Points on a hilly landscape, in no order, each with its height.
A climber steps from a point to whichever of its 2 nearest points has the largest rise for the distance, and stops where none of them is higher. Distance is the straight distance between rows; heights are no part of it.
K716: [-21   9 -54 -41  27  31  23  48  -3  54 -45  35  52  29  18 -47  28 -17
  -4 -34 -27 -48  33  28 -71   7  -3]  h=402
K850: [-40 -43   2 -67  17  -4  13   3 -27  33 -20 -15  -1 -20 -13 -33  46   0
 -11  59  15  13  55  20 -52  29  15]  h=471
K735: [  -4   16   -5  -27   31  -19  -81   19  -58   32   -2   16   43   34
    4   -2   44    0 -105   10  -48   39  -13   38   16   11  -32]  h=394
K68: [-34 -32  28   1  -3  52  40  -4  28 -10 -26 -45 -62 -21  21 -48  26  40
  49  -1  33 -22  46  16  27  98   6]  h=380
K848: [ -7  59  -6  21  -4 -40 -48  78 -24  15   0  73 -19   8 -30 -17 -15   6
 -52   0  17  19 -18  21  27   5  33]  h=529
K736: [-18  39   7  47 -21  34  28  59  -9  -1 -97 -10 -26  46  73  28 -35   1
 -61  26 -54  12  -5  24  42  60 -49]  h=776
K646: [-36 -59  -9 -34   1  -2  -5 -21  -3 -39  58  17   5 -30 -47 -11 -11   9
  45   5  33 -34  17 -12 -69 -73   8]  h=614
K544: [ 20  33  46  24  -8  28   1 -29  38  30   5  12 -57  18  40   9   2  57
  48   0 -20 -64 -42  13  46  86  -9]  h=460
K800: [  38   -6   -7  -77   28  -57   -2   -9  -35  -13  -19    0   24  -40
 -113   38   17   43   25   -5   37   20   11  -74    3   32   15]  h=274
K998: [ 49 -41  35 -56   7 -27  31 -69   9 -11 -35 -46  16   6 -22 -12  64 -34
  53 -11  33  37  43 -13  18  25  18]  h=104
K293: [ 21   0  13 -12  -8 -34  49   7  38  25 -30 -12  16  10  31 -72  49 -14
  23   6   7  17  59  59  10  79  24]  h=58
K722: [ 12 -38  30   0  12 -32 -15 -47 -15 -36   6 -18 -41 -50 -35  23  18  19
  41  12  23  38   6 -43  41  28  -7]  h=167
K427: [ 36  41  31  31 -29 -44  10 -20  47 -16  -7   9 -40   9   0 -22  -6   4
  29 -19  30 -17  16  68  70  36   6]  h=275
K548: [ 17   0  20  24 -14  59  57  12  45  -7 -51 -73 -29  -5  15 -48 -14   1
  40 -29  21 -33  39 -18  37  51  28]  h=344
K769: [-34  33  30  72 -44 -31  33  30  15 -27 -41  24 -22 -11  45  43   2  40
   3   8  19  46  17 -20  50  -3 -32]  h=502
K20: [ -6  12  12   2  16  55  34 -42  45  19   0  -5 -39   7  29 -31  43  34
  59 -23  -1 -59  -5  37  28  93  17]  h=416
K237: [ 29 -10   2 -22   9 -38  47   5  20  12  16 -39  30  26  27 -78  28 -80
 -15  23   3  12  50  95 -25  62  31]  h=38
K645: [-11   6 -34   6   4 -29  32  26 -11   3  31  50   3 -16 -20  55 -14  16
   0  -4  21  18 -49 -73 -38 -87   9]  h=453
K123: [ -8 -28  -7 -38 -14   7 -11 -34 -18  14  -6 -54   2  24  51  -9  17 -47
 -53  47 -26  24  16  28   2 -18 -15]  h=596
K720: [-55   3  -5  41 -32  -6   5  32  -7  13 -12  76 -35  15  44  76 -18   8
 -12  19 -36  28 -39 -27 -26 -50 -41]  h=388
K470: [-23   7   5  16  -1  38 -40  31 -12   9  16   9 -56  -6   0   0 -39  12
 -10  -2 -26  -5 -41 -20  -6   2 -12]  h=827
K689: [-22 -68  40 -29   7 -18 -66 -60 -54 -66  72 -17 -24 -33 -34  19   8  -9
  11   7   9  22 -44  45 -16  -3  37]  h=761
K26: [ 40 -10 -21 -17   7 -40  33  12  26  23  23 -14  74  29  14 -53  -3 -76
 -27  13  -2 -32  60  82 -25  16  31]  h=24
K712: [-17  11  -5  40  18  53 -55  51  -9  -7  15  38 -44 -10 -45 -13 -41   4
  41 -61  25  -1 -37 -40  19   9   8]  h=719
K443: [ 48  31 -10 -30  29   0 -74  14 -14  33   1 -23  52  43  -1 -29   4 -46
 -96   7 -39  -3  -4  49   7  11   9]  h=447
K30: [ 54  59   2  76 -19 -27  25  51  -1 -33  31   1  11   1   9  45 -48  -8
   4 -13  31  41 -65 -66  77 -26  15]  h=756
K665: [ 18  54  32  41 -28 -15  40 -34  44  31   8  28 -48  47  59  43 -15  45
  43  11 -30 -68 -29  15  19  29 -21]  h=512
K892: [ 25  55   6  42 -33  10  47  41  44   7 -18  12 -40  31  53  41 -79   9
   9  -3 -28 -32 -31  30  13  35 -10]  h=589
K965: [-24 -17 -30 -89  49  12  33  42  -8  58 -10  -1  32   0 -13 -51  37   8
   0  16 -21 -32  50  18 -85  16  24]  h=432
K493: [ 13 -21 -23  42 -35  67  21 -36  29 -28 -53 -61   7  28  41 -40 -31 -70
 -11  -9 -14  17  35   3  28   2  -2]  h=289
K214: [-34 -31   4 -19 -23 -10  17 -24   2  -7  11 -15  -9  -2  14 -26   3  -7
 -40  60  15   0  42  60 -20  -7   8]  h=527
K347: [ -4 -34  16  48 -24  -5 -11 -53  -7 -59  56  -8 -45 -52   6  31 -10  15
  25  17  34  40 -34 -27  58 -28 -23]  h=201
K63: [-18   4  -9  29 -50   4  32  11  12 -21 -56 -24  25  10  22  10 -34  12
 -13  13  15  23  45 -18 -21 -73  -4]  h=459
K201: [  7 -46   6 -13  -2  -8  32 -20  49 -24  38  -5  32 -24 -29 -12 -30  -7
  73 -13  32 -60  33 -12 -78 -57   4]  h=565
K571: [  2  -7 -33 -14  19  21 -51 -44  24  51  12  45  27  40   2   1  23 -43
  27 -40 -25 -43 -24  -1 -54 -49 -18]  h=346
K191: [-19  41  17  56 -33 -28  28  25 -11  13   7  40 -52 -17  62  80 -21  46
 -16  27 -23  11 -46 -29  21   2 -38]  h=431
K935: [ 19  82  -3  25  16 -26 -16  71 -35   2 -38  25  12  22 -42  -6 -30  16
 -28 -47  23  31 -14 -12  56  23   5]  h=610
K313: [ 49   4  -9  -6  33 -48 -60  15 -44  -9  70  38 -21 -32 -71  -6   6  -7
 -11 -15  14  11 -45  -6  43   9  44]  h=548
K349: [-16  31 -18  17 -15  -8  34  54   2 -23 -17  12  41  29   6  27 -31  14
 -28   3  17  46 -11 -46 -30 -99  -3]  h=516
K715: [-41 -66  12  32 -33  21  11 -17  34 -36  21  19  -5 -42  10 -34   4  -9
  68 -13  35 -53  63  63 -29  19  -9]  h=482
K530: [ 19 -40  19  -8  -9 -18   7 -74   3 -17 -19 -54   9 -32  12  20  65   0
  39  19  11  43  30 -41  35  -3 -35]  h=136
K172: [-22   6 -18 -40  23 -23 -65 -11 -51  54   7  36  13  22  13  37  37  14
 -62  21 -48   0 -16  16 -11   7 -30]  h=355
K928: [-56 -15   2  26 -44 -11  22 -12  24 -40 -14 -22 -17 -18  25 -23 -18  -6
 -37  66  32  34  61   9   6 -46  -3]  h=473
K695: [ 67  51 -14 -19  46 -21 -42  13   6  14  47  41   1   8 -61   4 -24  -7
  11 -37 -12 -23 -58  -8  22   5  25]  h=476
K733: [  0  11 -40 -12  -7  28  72  -4  -6  35 -59  -9   9  37  91 -10  38  -6
 -18  18 -89   6   6  28  -9  42  -7]  h=768
K984: [-60  -6 -16  44 -43   7 -12   2   6  21 -28  57 -28  36  53  39  -8 -23
 -37  31 -57 -18  -1  46 -14 -12 -30]  h=348
K314: [ -5  -3  -3  10  -3 -20  50  31  22 -30  57  20 -30 -20 -12  35 -50  49
  20  11  37 -19 -57 -66 -26 -61  32]  h=405
K132: [-26 -29  19  31 -23   4  32 -10  60 -16   9  13   1 -17 -19 -24  -6  12
  82 -41  48 -59  51  17 -18 -18   0]  h=517
K501: [ 28  47   2  -1  20 -18  21 -12 -15 -11 -21 -55  61 -44 -14  78  30  14
  -6 -11   3  54  -7 -65  34   1 -47]  h=682
K864: [ 20 -19  27 -58  15 -41  51 -23  34   6 -37 -37  23 -13  -9 -40  60   5
  35  -2  56  24  80  28  14  38  33]  h=80
K546: [ 51 -29 -16 -22  24  41  -1 -86  26  40  38 -12  20  37  11 -17  31 -57
  44 -35 -25 -28 -35  18 -24 -18 -12]  h=343
K753: [ 59  47  17 -30  28 -16  45  -1   2  -2 -48 -39  72  16  -8  19  52  28
  10 -66   5   7   5 -57  35  17 -49]  h=867
K599: [-17 -19 -55 -43  -3  18  36 -12 -15  47 -15 -20   9  35  83 -24  58 -38
 -47  46 -78   8  26  39 -20  16   6]  h=683
K871: [ 26  10  11 -41  30  -1 -25 -43   9  14  18  18 -21 -15 -47  -2   9  11
  53 -30   3 -37 -38   7   1  34   5]  h=418
K51: [-20  20 -34 -11   9  15 -20  15  15  40 -18  56  45  15 -17 -25  11 -22
   6 -37   5 -29  28  22 -61 -44 -23]  h=373
K198: [  6  37  19  43  -8   0  37   8 -11 -28 -19 -46  10 -36  25  74   4  26
  -2  -3  -3  44   2 -72  52  -3 -41]  h=588
K110: [-49 -68 -36  28 -16  85  -9 -16  15   3  23   5  29   0  -1 -13 -11 -57
  12  -9 -12 -49  31 -10 -78 -51 -28]  h=413
K332: [-10   6 -42 -13  14 -34 -23  26 -46  21  29  72  -8 -22 -24  48  26  31
   1   4  -1   4 -53 -58 -18 -29  -3]  h=403
K306: [-24 -35  -2  67 -32  36 -24 -33  -8 -58  46 -27 -21 -27  27  14 -24 -20
  -8   2  -5  54 -30 -24  51 -39  -5]  h=228
K669: [-30 -52 -14 -53  16  33 -51   6 -33  25  15 -32  35  -5 -32 -10  12 -18
 -56  26 -21 -11  12 -27 -77 -63  14]  h=574
K841: [ 48  50  -8  47 -11 -24  44  39  15 -30 -16 -18  56  33  13  29 -37  -8
  -1 -49  16  42 -35 -72  23 -63 -11]  h=608
K395: [  4 -11  -6  64 -49  55 -15 -33   3 -54   0 -73  -8  -6  35   2 -59 -29
 -21   2 -15  31  -2 -18  65  -5 -25]  h=255
K424: [-26  10  -8  56 -15 -48 -65  43 -35   9  22  83 -10  -9 -21 -11  11   0
 -69   0  17  47   3  28  33 -30  22]  h=470
K918: [ 37 -36  28 -45  24  20 -18 -95  20  16  25   4 -25   3  -3 -10  50  -8
  82 -41  -9 -31 -29  18 -12  11   1]  h=379
K835: [ 41 -14  -5 -38  22 -14 -80  18 -21  22  35  -8  41  17 -42 -15   0 -16
 -78   6 -24  11 -10   1 -44 -52  37]  h=513
K619: [-19   5 -20  30 -26  40  50   3 -21  10 -85 -42  10  40  93  15  -1 -30
 -52  19 -74   2   1  13  37  21 -39]  h=897
K507: [-22 -61  14 -49  24  17 -41 -47 -13 -42  72 -17 -11 -38 -40   4  -6   0
  24  -2  18 -15 -33  -4 -64 -43  12]  h=668
K868: [  2  72   6  56 -23  17  10  70  11  16 -58   6 -26  35  22  -2 -76   0
 -30   3 -14 -26 -19  39  29  67  -6]  h=670
K463: [-10  16 -18 -35  30 -42 -42 -15 -57  36  19  70   2 -18 -29  51  57  28
 -30  22  -4  40 -26 -23 -18 -22 -21]  h=362
K698: [-13  20  29  13 -12   6 -71  30 -14  -8  41  -3 -36 -16  -1 -41 -63   9
 -85  54 -35 -13 -23  85   9  62  33]  h=648
K344: [ 36 -42  31 -37  32 -56 -69 -34 -53 -19  60  14  -5 -31 -71   7  13 -10
  -8  13   2  38 -54  -7  22   9  52]  h=634
K766: [ 28  25  13   1 -13 -34  51  -3  48 -42  24  -5 -23 -12 -15  24 -55  80
  55  13  48 -46 -22 -24  10 -17  49]  h=358
K476: [-48   2   0  38  -3  32 -61  12 -10  -6  39  13 -33 -19   5 -15 -41  13
 -45  34 -35 -14 -31  59  -4  25  14]  h=720
K150: [ 40  57  19  -9  28 -29   5  26   4   8 -57   2  42  26 -18   7  -5  24
   4 -57  29  10  -3  -6  47  28 -17]  h=708
K908: [ 17  28  50   5 -17 -29  38   2  60 -42  18 -18 -35 -28 -11  -8 -43  61
  33   6  53 -33   5  35  27  35  34]  h=319
K57: [ -8   9 -14 -36  36 -22 -39  30  -3   0  -1  67  43  15 -79 -18  21   3
   3 -48  27   9   7 -20 -39 -55  17]  h=342
K411: [-39 -12 -23 -65  25  31 -33  38 -68  16 -14 -33 -11  -5 -23   7  -4  38
 -45  47 -33   5  -7 -65 -58 -16  -1]  h=636
K554: [-10  12  -7 -20  34  31 -28  47 -56   6 -16 -34   4  -4 -22   9 -12  21
  -1  -1  -8  14  -3 -65  -9  -2 -15]  h=707
K42: [  9 -18  -2  27 -13  58  56   0  31  -4 -37 -66   9   1  27 -45   2 -53
  21  -9  11 -13  55   2  15  20   2]  h=316
K740: [-41 -82  -4  15 -13  73  -9 -70   5 -16  23 -18   2 -24  -2 -41   0 -54
  40  -8  16 -34  44  36 -46  -5 -21]  h=444
K39: [ 16 -20  -5 -59  48 -44  -8  -1 -30   3 -18  13  13 -20 -97   5  14  15
  38 -30  42  15   2 -70 -28 -43  11]  h=309

Where does a climber stop that starts at each point below?
K720 => K753
K237 => K619
K306 => K619
K715 => K689
K68 => K619
K26 => K619
K918 => K689
K172 => K470
K424 => K753

Call two points neighbours if one is among the 2 nearest of the other. Go from one point of each pair to the other, from neighbour to neighbour, staying as high as possible. Name the lowest point that can't be avoided.
K689, K349 => K424
K619, K30 => K63
K753, K30 => K198
K645, K470 => K172
